A landscape with many peaks, sampled at points; each row gives a point and its height.
From any point a climber steps to the highest of the 3 points nearest to it. It stops when none of these is higher. Distance is the straight distance between rows; heights are no part of it.
J_122: [ 12  21 -14  -2 -10 -12  19 -17]  height 492
J_824: [ 33   4  21  19  -3 -26 -63 -41]  height 366
J_147: [-44   2  -8  33   3   9  16  29]  height 437
J_34: [  2   8 -25   6  15  -4  50  -2]  height 588
J_928: [-31 -16 -39  32  28  34  54  -4]  height 566
J_707: [-32 -38  11  10   5  26  -9  68]  height 150
J_587: [ 14  19 -20  -5   7  -8  41 -12]  height 515
J_537: [-16  19  -7  19 -15 -14   8   3]  height 500
J_328: [ 46  -7  27 -64  35  37 -17 -36]  height 247
J_310: [-45 -24  -6  34  11  38   8  40]  height 206
J_457: [ 36   6  -1 -36  22  10  59 -14]  height 147
J_329: [-23  11 -19  22   5  -3  31  13]  height 522
J_664: [ 63   0  -1 -32  30  15 -41 -48]  height 313
J_132: [  6  15   5   8 -27 -23 -19 -24]  height 554
J_688: [ 42  10  -4 -37  10   4  39 -19]  height 161
J_359: [ 47   7  14 -52  19  17  41 -17]  height 156
J_773: [ 25   2  15  15 -15 -28 -57 -40]  height 443
J_104: [-37   6  -6  26  -5  -2  14  24]  height 440
J_929: [  7  -9  31  12 -21 -34 -62 -28]  height 367
J_984: [-20  13   8  14 -24 -17  -9   5]  height 473
J_807: [ -5  15 -23  11   4  -6  36  -1]  height 555
J_262: [-41  -8   7  15  -8   2  -6  47]  height 553
J_202: [ 39  17  -5 -10 -10 -11  -9 -37]  height 434
J_889: [-29 -30  13 -14 -15  -4 -30  66]  height 169
J_32: [ 11  21  -5   4 -15 -19  -1 -19]  height 643
J_455: [-32   8   0  14 -16 -13  -2  18]  height 458
J_137: [ 53   9   1 -35   8   4   4 -35]  height 176
J_366: [ 11   4 -21  -5  23   1  63  -5]  height 550
J_362: [-34   9  -2  21 -14  -6   2  21]  height 451
J_860: [-40 -10 -29  39  21  30  37   9]  height 531
J_851: [ 36  19 -11 -23   2  -4  27 -20]  height 260
J_543: [-10  19 -15  14  -8 -12  20  -1]  height 521
J_503: [ 50   1  20 -60  23  32  -4 -35]  height 245
J_86: [-45 -12   4  24   1  11   1  45]  height 501
J_322: [-32 -27  17 -22 -25 -21 -42  46]  height 227
J_239: [-45 -15 -16  43  14  34  20  21]  height 374
J_258: [ 22  16   7   6 -21 -21 -30 -34]  height 520
J_243: [ 55   9  -1 -22   9  -5 -26 -45]  height 361
J_532: [  0   1  25  11 -29 -28 -46 -24]  height 422
J_490: [ 56   8   2  -5  10  -6 -46 -53]  height 320
J_429: [-42 -31   3  29   6  34   0  55]  height 281
J_312: [ 56  -3  13 -55  27  26 -17 -39]  height 266
J_174: [-29 -14  22 -10 -32 -26 -37  25]  height 324
J_126: [-17 -11  25  -1 -34 -36 -47  -6]  height 600
J_510: [-35   4 -22  30  14  10  31  11]  height 495
J_459: [-25   3 -30  29  23  15  46   2]  height 475
J_649: [  1 -58  -9  -7   6  20 -23  87]  height 47
J_744: [-37  -2  13   9 -23 -13 -12  32]  height 490
J_560: [-27  -1  22   3 -30 -24 -29  15]  height 396
J_765: [ 50   6  12 -54  17  18  22 -27]  height 184

Call two points neighbours if one is among the 3 nearest of the other. Go from one point of each pair to the other, from neighbour to neighbour, staying as high as possible. Name the lowest point that can't be avoided.
J_126, J_928 -> J_532
J_928, J_34 -> J_510
J_32, J_928 -> J_122
J_928, J_262 -> J_455

For each start below, name the point where the climber stops.
J_765 -> J_32
J_824 -> J_32
J_239 -> J_928
J_773 -> J_32
J_328 -> J_32
J_510 -> J_928
J_310 -> J_262
J_688 -> J_34
